A landscape with many peaks, sampled at points; each row gives a point and its height.
From any point a climber steps to the highest of the 2 points nearest to it. It stops when none of these is higher. Distance is the straight distance between rows; heights are no part of it.
z_301: [ 36  36  18  11  -2  29 -37 -33  15  -1   1 -22 -16 -10  35  16   6 -28
 -37 -16  24  -6 -13  -3 -18]  (h 441)
z_698: [ 24  38 -26  -1 -17 -31 -21  35  21  -6 -22   5 -10   3   7 -41  24   3
  28  12 -52  18   4   4  23]  (h 105)
z_394: [ 25   8 -14  13   8  28 -18  -3   8  22 -19 -23   9   8  55  -5 -41  -4
   0 -23   3   0 -21  -5  -5]  (h 185)
z_990: [ 20  47   4  11   1  10 -37 -26  -6 -24  -6 -13  -8   1  26  21   2   0
  21   9  33   5   4  10   1]  (h 489)
z_391: [ 31  28  -2  26 -15  12 -16  -6  15  22 -35 -12   1  22  71 -11 -29  -7
  38  -1  26  -6 -20   2  15]  (h 211)
z_434: [-25  -7  11 -15  -1  11  40 -10  39 -18  13 -27  -7  51   4 -33 -17  58
 -46 -14  16 -32  18 -27 -10]  (h 463)
z_279: [-31 -41  15   0 -26  37   9  -9 -10  12  23  15   5 -34 -18  22 -22   6
 -37 -38   1  16  35  35  10]  (h 540)
z_521: [  3  -9  18  11 -29  19 -10 -15  -6   0   0   2 -12 -23  19  11 -12 -11
 -21  -2  20  12   4  23  23]  (h 487)
z_997: [ 23  25 -41  19  40 -16  -4 -24  34  -9 -24  -4 -22  12  -3   9  15  -1
  29  -4 -20 -17 -14  13 -19]  (h 345)
z_600: [ -9  21   0 -18  28 -19   5  50   5   9 -26  -3  30  15  12  -6  40 -31
  49  19 -16  21 -24 -28   3]  (h 302)
z_170: [  0  45 -10  42  21   9  17 -40  26 -37 -10 -33 -44  45  28 -39  -1  42
  18 -16  -3 -32   7   0  12]  (h 204)
z_553: [-13  -6  -9 -37  30  -9  36  33 -15  -9  -6 -12  11 -27  -3  57  11 -19
  18  21  55  13  -3  15 -23]  (h 158)
z_2: [  2   5   3 -12  -2  -4 -11  44 -21   4  -6  -1  29   8   3 -26  19 -15
  21  16 -41  27 -15 -35  19]  (h 318)
z_402: [-38   0 -29 -60  11   8  14  16 -11  23   4 -10  16  15 -38  -3 -29  18
  -8  -9 -27  -6  18 -20 -17]  (h 182)
z_930: [-18  31 -27   8   3 -15 -11  18 -13 -26   7  28  -9 -18 -10  24  13  -1
  55  27  -8 -11   0  11  -7]  (h 119)
z_721: [-14 -35  20   7 -23  43 -29 -10 -27  27  14   6  13 -17   0   7 -32 -16
 -46 -34 -26  21  17   4   4]  (h 564)
z_53: [ 17   4  -5  -7 -15   4 -15  60  10   7 -23  -5  12 -26  34 -24   2 -20
 -17  -4 -40  50  -5   7  25]  (h 92)
z_93: [-15  65 -18   6  25 -18  10 -11   5 -46  14  11 -23  43 -11 -33  28  24
  64  26 -15 -42 -12  -5 -13]  (h 538)
z_678: [ 26 -12  33  -8   5   2 -17   3 -39  13 -16 -11  43 -31   4  15 -11 -35
  -8 -14  44  52  12  -1  10]  (h 228)
z_32: [-30  31 -35 -24   7  -4  16  23  -3 -16  -1   3   6  19  -1 -16 -13  36
  32  24 -14 -19  -2 -15   3]  (h 385)
z_168: [-36 -27 -14  24  20  32 -34 -49   7  34  20 -29 -21  40  -1   7 -23  24
 -45 -47  -1 -24  26 -21 -12]  (h 499)
z_730: [  5  34 -20  27   6  25 -58 -59  -7  28  23 -19 -12  37   8 -57 -26  23
 -33 -54 -40 -15   6 -11   2]  (h 293)
z_270: [ -3  16 -31   0  11 -18   4 -13  12   4 -28   0  -7  40   2 -14 -19  23
  58  15 -13 -22 -12  -3  10]  (h 344)
z_27: [ -6   1  -4 -20 -23  18 -56 -48 -20  28   4  10  -4   8 -19   2 -52   7
 -25 -23 -18  -5  36  -2  -5]  (h 376)
z_230: [ 31  32 -34  42  24  11 -51 -45 -10  43 -13 -19  13  21  16 -21 -32  -9
  -4 -41 -28  -5 -14  -9   2]  (h 250)
z_180: [-39 -21  19  -1   5 -17  47  35   9 -31   9 -39 -34   2  19   2  21   9
 -47  26  14  -9   6 -15  21]  (h 236)
z_917: [ 13  16 -23   8  13  11 -32  34   0  19 -32  -5  22 -15  30 -22 -11 -11
  21 -26 -42  50  -4   4  19]  (h 86)
z_656: [-41  28 -20  -8 -22 -22  16 -15  12 -17  26 -11 -53  30 -32 -26   1  58
 -30  20 -19 -39  46  -5   6]  (h 490)
z_306: [ -7  -1  -8  14 -14  10 -46 -25 -22  21  -1  21 -13   9 -21  -6 -13 -26
  10  -1 -66  -5   0 -16  13]  (h 453)
z_629: [ 19 -14   4 -16 -10  33  19  11  26  16 -13 -21  10  -9  43  -7 -27   2
 -18 -19  13   4 -19   5  -3]  (h 162)
z_556: [-39 -50  22  -4  10 -16  62  38 -13  -7  29 -22   1 -18 -19   7  36  -1
 -48  20  22  -5  -1 -20  13]  (h 222)
z_22: [ -1 -25  32  22  -7 -18  10 -51 -13  -1   9  23 -22  -7 -24  41  24 -24
   9  27  35 -10  -3  13  14]  (h 527)
z_630: [ 13  57  13 -37  -9  33  -7  -8  21 -18  16  -8  10   4  18 -22   4  22
   8  -7  16   8 -15   4   2]  (h 421)
z_103: [-60  -6  22 -10   6  14 -14   4 -12 -19  46 -25 -22  34  -5  16  24  24
 -50   5   7 -18  28 -34  -9]  (h 570)
z_873: [ 25   8 -35  -8  26  -3 -24  48  -2   5 -30  -1  48 -15  22  -3  -4 -17
  38 -26 -11  40  -6   1 -18]  (h 79)
z_440: [  2 -10   7   4  31 -21  25  -1   7 -23  -3 -21  -9 -12  -1  32  33   5
 -17  14  47  11  -5  11   4]  (h 247)
z_12: [-61  -3   9  -8 -32  11  11   8 -23  -1  37  43  -4 -45 -43  37   4   1
 -20  13  -8 -15  23  17   0]  (h 560)
z_83: [ 14  45  15 -19 -17  19 -30 -14  -7  -6  16  -6   5 -15  -3 -13  -4  19
 -18 -15   3  27  20  21  17]  (h 435)
z_912: [ 28  21  26  59   4  10  16 -19  28  -5 -22 -32 -13  33  55 -48  13  10
   1 -16   9  -6 -25  -7  39]  (h 273)
z_196: [ 20 -47  47  -6 -28  15  -1  19 -11  17  -4   9  24 -40   8 -17   5 -62
 -35 -17  -8  40 -10  -1  20]  (h 201)
z_998: [ -8  -5  -8   2  47 -27   4 -10   0 -28  15 -36 -22  13 -21  36  25  33
 -39   9  29 -10  19   1 -24]  (h 260)
z_549: [ 12  17   9   0 -31  11 -39  25  -4 -15  -5  35  19 -43  17   0 -15 -16
  27  -9  -6  30   1  17  -1]  (h 446)
z_664: [-11  -8 -22  35  -1  21 -27  13  -3   1   2 -36 -35   6  41 -18 -24  16
 -61 -25 -39  13  19   6  28]  (h 321)
z_900: [  6  14   0 -17  -3   9  12 -24  12 -13   7   0   3 -14   1  30 -17  26
  14   0  55  -2   8  29  -2]  (h 436)
z_121: [-11 -25   1  39 -19   4  13  17   4 -16  -5  12  -9  -8  46  -5  -4   6
  39  14   9   3 -18  16  39]  (h 552)
z_566: [-12 -32  11  29 -11 -22  39  35  17  -4  -8  25  -7 -37  19   6  41 -36
  35  27  17  11 -21  20  39]  (h 440)
z_472: [-15 -40   6  16  -4  34 -17 -32  -4  39  11 -17  -5  14   2   5 -24   9
 -47 -29 -15   5  23  -9  12]  (h 535)
z_499: [ 16  -1  -3  37 -15  -1 -28 -37  -8   8  -6  29 -11   3 -20  -9   2  -4
  39  -2 -34  -7   0   9  18]  (h 474)
z_231: [ 48  17 -12  -1  45 -16 -10   8  11  32 -51 -30  24  15  33  18   2 -28
   8  -3  20  17 -23  -8 -28]  (h 167)
z_58: [ 24  -7  -9 -33  23  -6 -10  36 -13  21 -23  22  62 -21 -23  12   2 -38
  40 -23  -6  37  -9  -8 -39]  (h 71)
z_733: [ -1   5 -51   9  32   5   1 -16  32  12 -30 -24 -32  10   8   2 -15   7
  -2 -19 -33 -15  -2  -2  -3]  (h 383)
z_692: [  4  -4   4  49 -15 -10 -31  36 -12   8 -27  16  14   2  71  -7  10 -26
  54   2   3  34 -11   9  47]  (h 571)
z_841: [-67 -37  10 -15  16 -10  26  27 -19  -5  39 -30 -10  24 -23  27  31  18
 -62  10  22 -13  36 -31 -16]  (h 593)
z_304: [ 56  10   5  22 -33 -43 -29  -9  -1 -20 -12  50  21 -27  -3  -3  -5   4
  42  13  38  24  11  32  -2]  (h 120)
z_210: [ 34  12   9   8 -23 -17  25  11  44 -23   3  27   6  27  32 -57  17  28
  49  12  10 -23 -35  -5   1]  (h 319)
z_132: [-38  38 -10   7 -30  14   4   8 -12 -37  31  40 -27 -23   0  13   6   9
  44  23  -4 -29  -2  22   5]  (h 115)
z_484: [ 60  43  -3  55 -15 -20 -34 -20   5  -2  -6   2 -18  14   7 -53  31   2
  28  -2 -31  11   4   9  21]  (h 128)
z_956: [ -4  10  -7 -25  -2   8  -3  -6   4  -4   0  11  -5 -25 -27  25  -3 -11
   1   5 -10   2  12   8 -11]  (h 244)
z_950: [ 43  42 -10  -9 -34  -9 -16  18  39   7 -36  -4   2   9  64 -16 -11   4
  27   8  27   9 -13  11   3]  (h 235)
z_41: [-35  13  -8 -10   6  21 -23 -19  -2   4   9  12 -31  25 -15 -12   6 -18
   3  -1 -64 -31  -3 -26  10]  (h 438)
z_722: [-11   7 -28  -3  20 -21 -11  17 -13 -16 -17   1 -24   0   0  46  15 -29
  29  42  -7 -12 -10  -8 -20]  (h 125)
z_745: [ -1  37  -9 -30  27 -32   7  -4  -2  -7  -8  27  -2 -10 -41  53  17 -14
  37  42  26 -14  -4  22 -32]  (h 618)
z_358: [ 18 -17  11  31 -30 -21  -3 -43  -7   6  -8  27 -25  -3 -19  11   3  -6
  28  26   6  -7   7  20  29]  (h 500)
z_999: [ 39  -6 -25  45  19 -13 -35 -27  13  22 -25  22   4  -2   1   2   4 -18
  41 -18 -34   1 -20   4  -7]  (h 439)
z_379: [  3  -6  31  26   4   0   3 -43  -1 -17  19 -10 -33  13   1  20  35  -2
  -8  13  32 -19   0   6  22]  (h 562)
z_110: [ -4 -17  22  -9  15   1  11  13 -28  -9  10 -19  17 -26  -1  25  13 -14
 -16   4  43  34   3   2  14]  (h 234)
z_808: [-22 -27  -3 -14 -21   8   6  34 -26 -24  33  10   4 -41   1  27 -12  -3
 -24  14  17  -4   2  -2 -15]  (h 285)
z_269: [  9  61 -11 -13  18  -8 -12 -37  12 -18   5   9 -25  39 -21  -5  19  13
  42  21  -3 -32  -8   3 -25]  (h 573)
z_491: [ 31 -39  39 -13 -24 -16 -11  -5 -17 -22  18  29  22 -49  -3  17  -6 -38
 -23  12  60  13  -8   4 -25]  (h 300)
z_528: [-21   4  18 -16 -22  -7  18  -7  18 -19  29 -20 -27  28  -9 -20  16  47
 -47  14   8 -30  20 -14   4]  (h 522)
z_842: [ 23 -54  -5  29  14  19  -4 -15 -15  29 -14 -13  12   3  17  22 -19 -27
  -3 -22   1  -7 -22 -15 -11]  (h 303)
z_671: [-36  -8  15 -26 -17  10  30  70 -18 -10   6  21  26 -48  31  24   6 -47
  38  15  35  24 -22   7   4]  (h 177)
z_371: [-18   2   4  20  26 -43  47  -4  18 -35  12  -4 -34  17 -34   7  48  23
 -13  43   1 -42  -6 -10  -6]  (h 528)
z_219: [-18   4 -17 -42  -7 -16 -14  -5 -11 -10  43  18   1 -22 -67  16   5  27
 -44   4 -15  -4  32   3 -40]  (h 251)
z_431: [-36 -41  45   4 -40  15  19 -16  28  14  24 -14 -35  26  10 -20   8  30
 -73  -5  12 -11  27   5  29]  (h 372)
z_982: [ -8  15  13  -2 -25  13  46  35  46 -33   0  13  -6   6  36 -41   7  14
  27  14  -5 -19 -24  -2  19]  (h 366)
z_188: [-36 -20  -1 -27  15   7  -8   2  -4  -1  24 -33  -8  46  -6  -4  -8  26
 -48  -9   1 -24  17 -46 -25]  (h 544)
z_817: [ -7 -15  23  -6 -44  32 -34 -20  -1  -3  41  31   1 -14 -31 -23  -4  15
 -50 -27 -33  11  20  11  -5]  (h 342)
z_97: [ -6 -22  28  52 -10 -14  28  15  22  -4  -9  12 -14   2  36 -24  36 -23
  41  16  10   1 -30   4  54]  (h 485)
z_728: [ 27  42  16  35  19  19 -32 -52  -7  10  -6 -24 -11  46  32 -20  -3  -6
  22 -15   7 -18 -22 -22   3]  (h 161)
z_741: [ -6   7  30   3  -5 -21  36  -1  16 -39  25  -4 -30   9 -12 -20  47  13
 -30  35   6 -22  -8 -19   8]  (h 561)
z_887: [ 27  30 -14  40  14  18 -50 -12  -5  48 -33   0  29  -3  25  -8 -23 -44
  22 -46 -33  21 -14  -4   6]  (h 233)
z_947: [ 23  18  21 -20 -23   4 -54 -20 -30   7 -15  23  23 -28 -27   6 -25 -34
  -6  -8 -14  23  20  -8 -14]  (h 357)
z_517: [ 19  -8 -20   7  63 -31  -3  -7   1 -18  -4 -17   0  17 -22  25  26   7
 -16   4   0  -1 -19  -9 -27]  (h 272)
z_921: [-33 -34  -7  -7 -13  -4  15  -2   6  20   2 -18 -23  19 -18   1 -11  16
 -32  14 -25 -13  26 -18  20]  (h 391)
z_195: [-56 -37  -6 -12 -20  30  19  10   3  10  35  21 -12 -16 -27  21 -10  18
 -33 -16 -17 -15  25  13  -2]  (h 541)
z_34: [-40  28   4  -8 -12 -12  16   6 -28 -20  23  36  -5 -49 -40  56  17  -6
  14  35  22 -16  12  20 -13]  (h 572)
z_878: [ 10 -11  -8 -11  46  -3  25   1   7  28 -48 -31   7  21  10  22   1 -16
  22  -3  15   2 -17  -4  -3]  (h 193)
z_146: [  4  25 -27  -6  37 -34  30 -29  30  -1 -35  -1 -10  57 -34 -35   4  30
  40   9 -23 -33 -14  -4  -3]  (h 301)
z_650: [-57   7 -26   7   2 -18  39  17  -6 -16  32  20 -17   3 -44  -2  21  33
  -6  24 -41 -43   3 -20  -9]  (h 480)
z_108: [-22  26 -26 -22   4  24  -9  32  -6 -25  15  -7   9  -4  24 -14 -23  34
  12  -8 -14  11   0   0   7]  (h 413)
z_829: [ 12 -16  -2 -39  -9   5 -30  32 -40   4   3   5  41 -23 -34 -12 -21 -10
 -26  -8 -31  38  16 -19 -18]  (h 333)
z_365: [ 21 -44  -5 -33 -16 -32  42  15  -6   9   4  23  27 -23 -31  25 -18  -7
   1  29  40 -16 -17   6 -44]  (h 328)
z_758: [-14  24 -30 -43  35  15   1 -17   1  31 -17 -14  21  20 -23  -8 -23  12
  21 -29 -21   4   0  -6  -4]  (h 195)
z_734: [-10   1  27 -37 -56  14 -10  -3 -18 -10  36  29  11  -7 -17 -10 -23  19
 -26  17   6  -3  13  -3   1]  (h 327)
z_78: [-39   7 -22 -38  -1   3   4 -11 -30   3  40  16  18   3 -45  15 -29  60
  -8  -6  14 -17  28   5 -23]  (h 403)
z_952: [ 21  36 -26 -24 -24 -13 -13  33  45  -2 -25  19   3  18  38 -25  -4   1
  50  10  -7  -6 -15  -4 -12]  (h 262)
z_904: [-38  32   3   9 -31   6   8 -16  -9 -16  32  -2 -40  26 -15 -32  14  55
  -5  14 -21 -19  43  23  32]  (h 466)
z_973: [ 36  48 -36  44   4 -21 -41 -29  -4 -10  -4 -17 -27  34  13 -56   7  30
  41  -8 -35  -9   9   3  11]  (h 135)
z_343: [  1 -18  22 -15 -11   1 -14  44 -39  -5  14  13  44 -21  -9 -18   0 -15
  -4   7 -22  42  -6 -15  17]  (h 326)
z_286: [ -5 -60  23 -18 -29  11   7  16 -21 -15  30  14   6 -49 -11  28 -10 -26
 -50  -4  39   7  16   5 -35]  (h 292)
z_851: [ 13 -45 -12 -32  13  15  10  11 -33  13 -17   7  36 -36 -34  47 -31 -42
  16 -32  17  10  13  17 -64]  (h 269)
z_181: [ 47   2  12  46  -2  -4 -51  12  -9  33 -39  11  44 -30  22  -1 -10 -51
  10 -39 -16  46  -6   2  -4]  (h 223)
z_583: [ -6 -15   4 -16  44  20   9 -29 -13  13   9  -9  20  11 -18  32  -2   5
   6 -16  25  -2 -10   4 -25]  (h 238)
z_910: [ 12 -32 -10  38  -6 -17  -1  36  -9   4 -23   1  23  -9  34 -16  -3  -2
  34   4   0  32 -11   9  41]  (h 647)
z_903: [ -2 -22 -22 -55 -16  -4  38  51 -15  24  -9  22  45 -24 -31   6 -25 -13
  20  -1  -5  10   3   1 -30]  (h 160)
z_128: [-29  55 -34   0   6 -35  23 -15   6 -33  29  22 -34  16 -48 -27  24  42
  29  29 -28 -54   8   2 -18]  (h 508)
z_414: [-26  17  -9 -50 -16  19 -29 -31 -24  10   7  12  12   4 -35  19 -48  16
   2  -3   1  -7  31   4 -15]  (h 388)
z_395: [  8  27   2  40  24   2  24  -5  20 -31 -11 -35 -16  19  35 -25  14  38
  16  -9  15  -5  -4   3  29]  (h 231)
z_821: [ 20 -25   3 -11  22 -10  14  -1   6  25 -31   4  26  -9   1  35   1 -41
  35   2  32  15 -20  13 -18]  (h 217)
z_679: [  9  48 -26 -33  17 -32 -22 -29  -4 -12  -3  24  -7  11 -52  19   2   4
  33  28 -11 -17  -1   8 -29]  (h 605)
z_173: [-43   5  -3  43  28  12  16 -51  17   0  -2 -32 -34  57  -4 -22  -2  35
  -6 -30 -21 -31  18 -13  29]  (h 433)
z_459: [ 16   3  20  -9 -44   8 -68 -24 -38  18  -4  12   5  -3  -3  -7 -54 -15
 -35  -2 -23  17  31  -9   3]  (h 365)
z_703: [-39  -6 -17  -7  52 -23  55  40   0 -33  22  -4   9  18 -34   4  27  24
 -11  15 -18 -33 -21 -34 -34]  (h 536)
z_455: [-37  11   8  24  26   0  17 -36  -8 -14   9 -24 -23  30 -29  -5  26  35
   8  -3 -14 -12  20   0  31]  (h 482)
z_397: [-16 -40  26 -29 -38   6  23  64 -25   2  -1  20  27 -68  19   5 -18 -55
   5   4  28  39   1  27  14]  (h 186)
z_931: [ 13   0  -6 -14  -7   0  -7   3   5  25 -35  12  10 -18  -1  31  -8 -40
  24   4  -7  14   4   6   0]  (h 232)
z_804: [ 65  15   3  23  23 -44 -27   6  22  28 -43  -3  25  12  34   4  29 -31
  35   1  32  24 -19   2  -8]  (h 147)
z_541: [ 12  18 -37  20  22   7 -41 -55  -2  24  -5 -35  -8  48  18 -41 -47  27
 -20 -34 -17 -27  -3 -30   0]  (h 274)
z_33: [-56  -7 -19  18  38  13  -3 -52  36   9  11 -29 -37  58 -13  -4 -10  39
 -38 -42  -8 -43  24 -14 -16]  (h 461)
z_501: [ 34   8  22  35  21  23   1 -20   8  59 -40 -44  18   7  35   1  -4 -38
 -20 -32   7  15 -23 -16  19]  (h 378)
z_794: [ -9   6 -15   1 -22   8  -9  43  -2 -31  17  16  -7 -32  22  -3  -6   5
   8  12 -19  13  -3  11  12]  (h 432)
z_704: [ 14  54   7  52  12  15  -9 -51  -4   6 -16 -48 -37  49  40 -21  -6  17
   7 -17   4 -22   8  -1  27]  (h 178)
z_559: [ -7  18   8   9  14  15 -18 -41 -13 -10   9 -31 -21  15   9  22   1  22
 -15  -4  25  -4  19  -2  10]  (h 520)
z_701: [ 29 -53  19 -17 -20 -35  18  18 -18  -7   5  43  40 -41  -7  18 -13 -40
  20  25  63  11 -20   6 -27]  (h 311)
z_314: [ 23 -11  11 -43  32 -37  29  10   0  15  -5  36  33  -5 -69  23  26 -17
  10  21  10   4 -28  12 -49]  (h 58)
z_68: [  0 -12  -1  22  40   6   2 -16   2 -20   6 -17 -14  20   9  12  13  -7
   7  -4  -2 -18 -22 -21 -10]  (h 289)
z_778: [-58   9 -28  22  30 -22  41  24   7 -55  18   9 -18  27 -20 -26  19  27
   1  17 -41 -47 -11 -36 -13]  (h 502)
z_215: [ 23 -20  13 -37 -10  12  -6  -2 -21  20  -9 -11  40 -10  -3   8 -39   1
 -23 -15  23  31   6  -4 -15]  (h 219)
z_860: [-20 -14  12  25 -22  10  12 -28   1  -9  22   4 -29  -4  -9   9  12  23
 -14   3   5 -12  22  22  28]  (h 521)
z_518: [ 36  37  -7  41  23 -14 -11 -32  10  -8 -13 -10 -13  54  24 -38  14  20
  41   1  -2 -24 -19  -8  -1]  (h 146)
z_477: [ 49  32  27  36  -2  12 -35 -30  -2  29 -14 -23   8  -7  28   1  -3 -32
 -37 -16   9  19  -7  -6  12]  (h 417)
z_877: [-21 -34 -20   1   4 -21  25  44 -17   3 -25  -6  -8 -15  12  37   4 -34
  36  37   7  -6 -11  -9   8]  (h 134)
z_613: [ 14  32   6  -4 -11   0  -7  -1   1 -21  -4   5   9 -23  37  15  -7  11
  37  10  63  21   0  32  14]  (h 464)
z_236: [ 28  19   3   2 -27 -25 -22  50  29   7 -34  11   6 -13  31 -26  32 -27
  19  14 -30  39  -5   1  28]  (h 98)
z_213: [  2  18  11  -2 -10 -38  -6  -8 -16 -24  -5  38  -7 -44 -45  53  14 -33
  18  38  32   1  11  24 -13]  (h 589)
z_76: [-21 -12 -25 -22  29  -9  45  52   2 -11 -16 -18   1 -10   0  39   9  -9
  20  17   9 -11  -8  -2 -20]  (h 145)
z_822: [  3 -52  -1  38   4  22  21  -9  14  14  -1  -9  -6  -7  21  -3 -13  12
  -9 -26 -12  -3 -17   4  20]  (h 335)
z_771: [-16  -8 -12   8  32   3  27 -14  21  -2  -7 -13  -1  27 -23 -21   9  32
   3 -14 -27  -5  -1  -7  16]  (h 437)
z_867: [ 37  13  -3  -3 -51 -32   3  39  44 -14  -6  40   2  -4  30 -38  19   8
  44  35  -2  -4 -20   1   5]  (h 286)
z_147: [ 29  -2  34  24 -36  21 -33 -10  -6   5 -15  28  15 -38  24  -2 -19 -33
   3 -19  12  29   3  20  18]  (h 462)
z_26: [-26 -23  14 -45 -38  33 -26   0  -5  15  47  22  10   6 -15 -15 -33  25
 -44 -15 -25   1  24 -15 -18]  (h 334)
z_500: [  2  44  11  -1 -27  18  17   3  26 -38  20   8 -19  -1  28 -31  10  36
  22  12  10 -15  -7  19  18]  (h 400)
z_590: [ 55  33  12  25 -33  -8 -33  -3  21  16 -11  23   3  -2  10 -62  17  -4
   7 -13 -48  26  -6   8  28]  (h 123)
z_882: [  0  -2 -52  34  12   9 -19  -8  27  -6 -12 -40 -40   8  38  -7 -26  23
 -32 -28 -25 -17  14   5   3]  (h 347)
z_713: [-52   3   1 -17  -8  13  17 -16   7   5  13   0 -22  31 -21 -14 -11  23
  -6  13 -30 -38   9 -22   6]  (h 415)
z_387: [-39 -42   2  -3  49 -23  39  19 -16 -12  33 -21   7  25 -48  17  31  27
 -36   8   2 -24   1 -36 -34]  (h 566)
z_291: [ 19  29  -2  16 -15   6   5   3  32   2 -11   2 -15  16  11 -60  14  20
  20  -4 -46   6  -8   7  39]  (h 114)
z_84: [ 11  -9 -11 -24  17  14 -42   3 -37  22   1 -28  23   3 -13  -8 -27  -7
 -49 -26 -26  32  16 -30 -18]  (h 340)
z_574: [ -6  29 -13 -23 -18   3 -17 -11   1 -35  39  40   3 -28 -44  10  12  16
  -1   5 -11  -5  12  17 -36]  (h 248)
z_740: [-18 -17  25  -3 -13  30  19 -12  39   4  15 -37 -19  29  30 -24 -12  37
 -74 -28  12 -10  19 -11   1]  (h 407)
z_208: [ 18  12   9  44  42  15  10 -13  16  11 -26 -51   6  27  37 -15   2  -3
 -22 -30   4   2 -21 -22  17]  (h 325)
z_660: [ 10 -30 -37 -51  15   3  17   9 -10  38 -17   1  26   2 -38   4 -28 -16
   7 -13 -22   3   2 -10 -33]  (h 172)
z_266: [ 25 -53  -2 -20 -11 -20  35   2  18   7  -4  -4  -7 -22 -13  30  -6  -3
 -30  21  34 -11  -4   6 -22]  (h 346)
z_550: [-18 -21 -27 -47  12   8  -2   5 -12   5  20  16  18 -34 -62  29 -12  -4
 -29 -26 -17   3  26   7 -49]  (h 255)
z_864: [ 15  17  -8  26  48  -8   9 -43  25 -20 -18 -15 -35  39   4  16  18   6
   5   9  11 -32 -14   4 -20]  (h 315)
z_523: [ 15  21 -10 -55  17  16  -8   1  -8  21 -14  -5  41  -5 -11  -3 -33   5
  14 -26   5  29   5   3 -18]  (h 208)
z_264: [  8   8   9  46 -20  20 -31  26  -8 -12   3  -7  -9 -14  50 -30   3  -3
 -20 -10 -32  31  -8  22  39]  (h 467)
z_633: [ 25  25   6 -19   9   1 -47 -12 -29  14 -16 -23  13  -2  -6  12  -6 -28
 -22  -6  -5  37  10 -23  -5]  (h 349)
z_700: [ -5 -30  -6 -49 -30  20   0  27 -29   9  12 -15  28 -21  -7   3 -47  16
 -47 -18  15  25  33   2 -22]  (h 210)
z_509: [-45  42  -6   3 -37  14  19  17  -1 -18   6  16 -44   1  19  -7   2   5
  44  35 -19 -28   5  25  38]  (h 110)
z_62: [ 27  21   6  -9  19   3 -33 -28  -6 -16   2  -9  -7  -1   6  37   6 -23
 -12   9  30   1  -9 -10 -34]  (h 465)
z_325: [  1 -42  24 -27  37   5  42 -18 -23  21   0  -3  26  -6 -37  46   8 -33
   3  -8  47   3 -12  17 -35]  (h 249)
z_587: [ -7 -40   3 -39  16   5  14   7 -33   9  14   4  20 -18 -48  37   0 -28
 -18  -9  11   0   8  -4 -54]  (h 259)
z_345: [-23 -28  34   2 -50  27  -4 -21  17  20  32  11 -26  14 -16 -23  -1  25
 -54 -14 -29  -6  30  14  29]  (h 352)
z_441: [ 74   5  -1  -1  12 -66 -17  -1  23  26 -40  25  39   9 -11   0  26 -12
  28  12  22  28 -14  15 -18]  (h 136)
z_443: [  2  21   8  25 -25   7 -17  43   1 -44  10  10 -25 -24  48 -17  29 -11
  13  17 -20  21  -7  21  31]  (h 447)
z_111: [ -9  31 -10 -11  -3 -26  28   9   4 -25  28  25  -3   1 -40  -8  27  36
  17  35 -11 -33 -12  -4 -12]  (h 488)
z_576: [ -7 -59   9  -1   2 -23  40  -9  17  20   5 -15 -17  11 -31  20   7   7
 -42  16  12 -20   9 -10  -6]  (h 367)
z_497: [ -6   0 -12 -39  -3   4  24 -16   0   0  21   8  16 -19 -41  31 -18  40
 -21  -3  38   0  24  24 -20]  (h 416)
z_303: [ -8 -42  32  -1   8   4  30  16   0  -2  11 -18   1  -2  -6 -10  35 -22
 -33   6  -7   7 -17 -26  16]  (h 214)
z_819: [ -9 -20  19  13 -18  -9  13  25  -4 -31   9 -24 -26  -2  43 -14  11  -2
 -30  32  21  -1 -15 -11  37]  (h 256)
z_731: [ 17 -31  31 -28  -8  30  48   0  21  22  -4  -3  31  -7   6  -6 -11  -3
   0 -20  38   9 -22   7   4]  (h 142)
z_893: [  8 -47  46  -7 -45  -4  12  34   2   7   4  43  21 -58  18 -11  -3 -63
   5   2  22  34 -21  14  26]  (h 194)
z_80: [ 24  -7 -12 -44  23  -6  12  15  12  20 -12  38  48   0 -40   2  11 -23
  40  -1 -19   4 -27  -3 -45]  (h 65)
z_522: [  7   8 -21  36  -8  20 -57 -20 -11  11  12 -13 -25  15  29 -38 -31  14
 -41 -27 -51  -2   6  -6  15]  (h 307)
z_502: [-17 -26   4  13   3 -47  65  27   6   2 -16  15 -13 -31 -18  31  34 -22
  20  51  26 -13 -20  12  15]  (h 454)
z_597: [ 27 -63 -14  -5   6  32  -4   2 -24  31 -13  -3  18 -22  -1  24 -37 -44
 -13 -41   3   6  -1  -1 -50]  (h 283)
z_547: [-21 -24   5  -1  32 -35  57   5   9  -9 -13  -5 -15   7 -28  29  38  -9
  -6  42  13 -29 -21 -12 -10]  (h 492)
z_933: [-11 -44  46 -18 -31  15   9  12 -19  15   7   3   1 -21  -4   8   6 -43
 -32  13   4  15   3 -13  17]  (h 207)
z_742: [-21  -7  14 -28  15 -10  38  37 -18   8 -11   8  28 -33   8  39  14 -52
  49  15  67  21 -19  12  -6]  (h 168)
z_293: [ -8 -49   9  -2 -20  -2   6  37 -25 -23  19  -7  -4 -22  32  16  -1 -26
 -20  33  30   5 -14 -19   5]  (h 275)
z_47: [ 60  -4   1  12 -19 -36 -23  -3  19  19 -29  39  36 -14  -3 -18   6  -8
  35  -3   1  27  -8   7   1]  (h 127)
z_823: [ 11  14  11  51 -11  12 -18  38  14   4 -25  -7 -14   0  87 -25   6 -23
  19  -3 -12  16 -18  14  43]  (h 511)
z_555: [  2   7   8   0  22  37 -15 -49  -2  32 -15  -8  14  -2  -5  36 -22 -16
   9 -36  16   1   3  17  -4]  (h 224)
z_383: [ -4  30   9   6 -26  11 -11  -4 -12 -22  31  -8 -17   5  -4 -30   3  55
 -30  -6  -7  15  38  30  39]  (h 448)
z_516: [ -3 -33   8  33  13   1  49 -30  31  -8  -1   2 -10  14  -8  -9   9  31
   3 -11  -5 -30 -19   0  17]  (h 384)

Where does a climber stop that starts at each point below?
z_80 -> z_990
z_600 -> z_990
z_700 -> z_990
z_518 -> z_990
z_132 -> z_379

Call two points neighbours if one is among the 2 nearest of the other. Go from one point of each pair to the other, from neighbour to neighbour, staying as high as possible. Name the lowest point that can't be avoided.
z_455 and z_841 -> z_173
z_910 and z_990 -> z_794
z_910 and z_741 -> z_566
z_741 and z_733 -> z_997
z_721 and z_841 -> z_650
z_745 and z_721 -> z_279
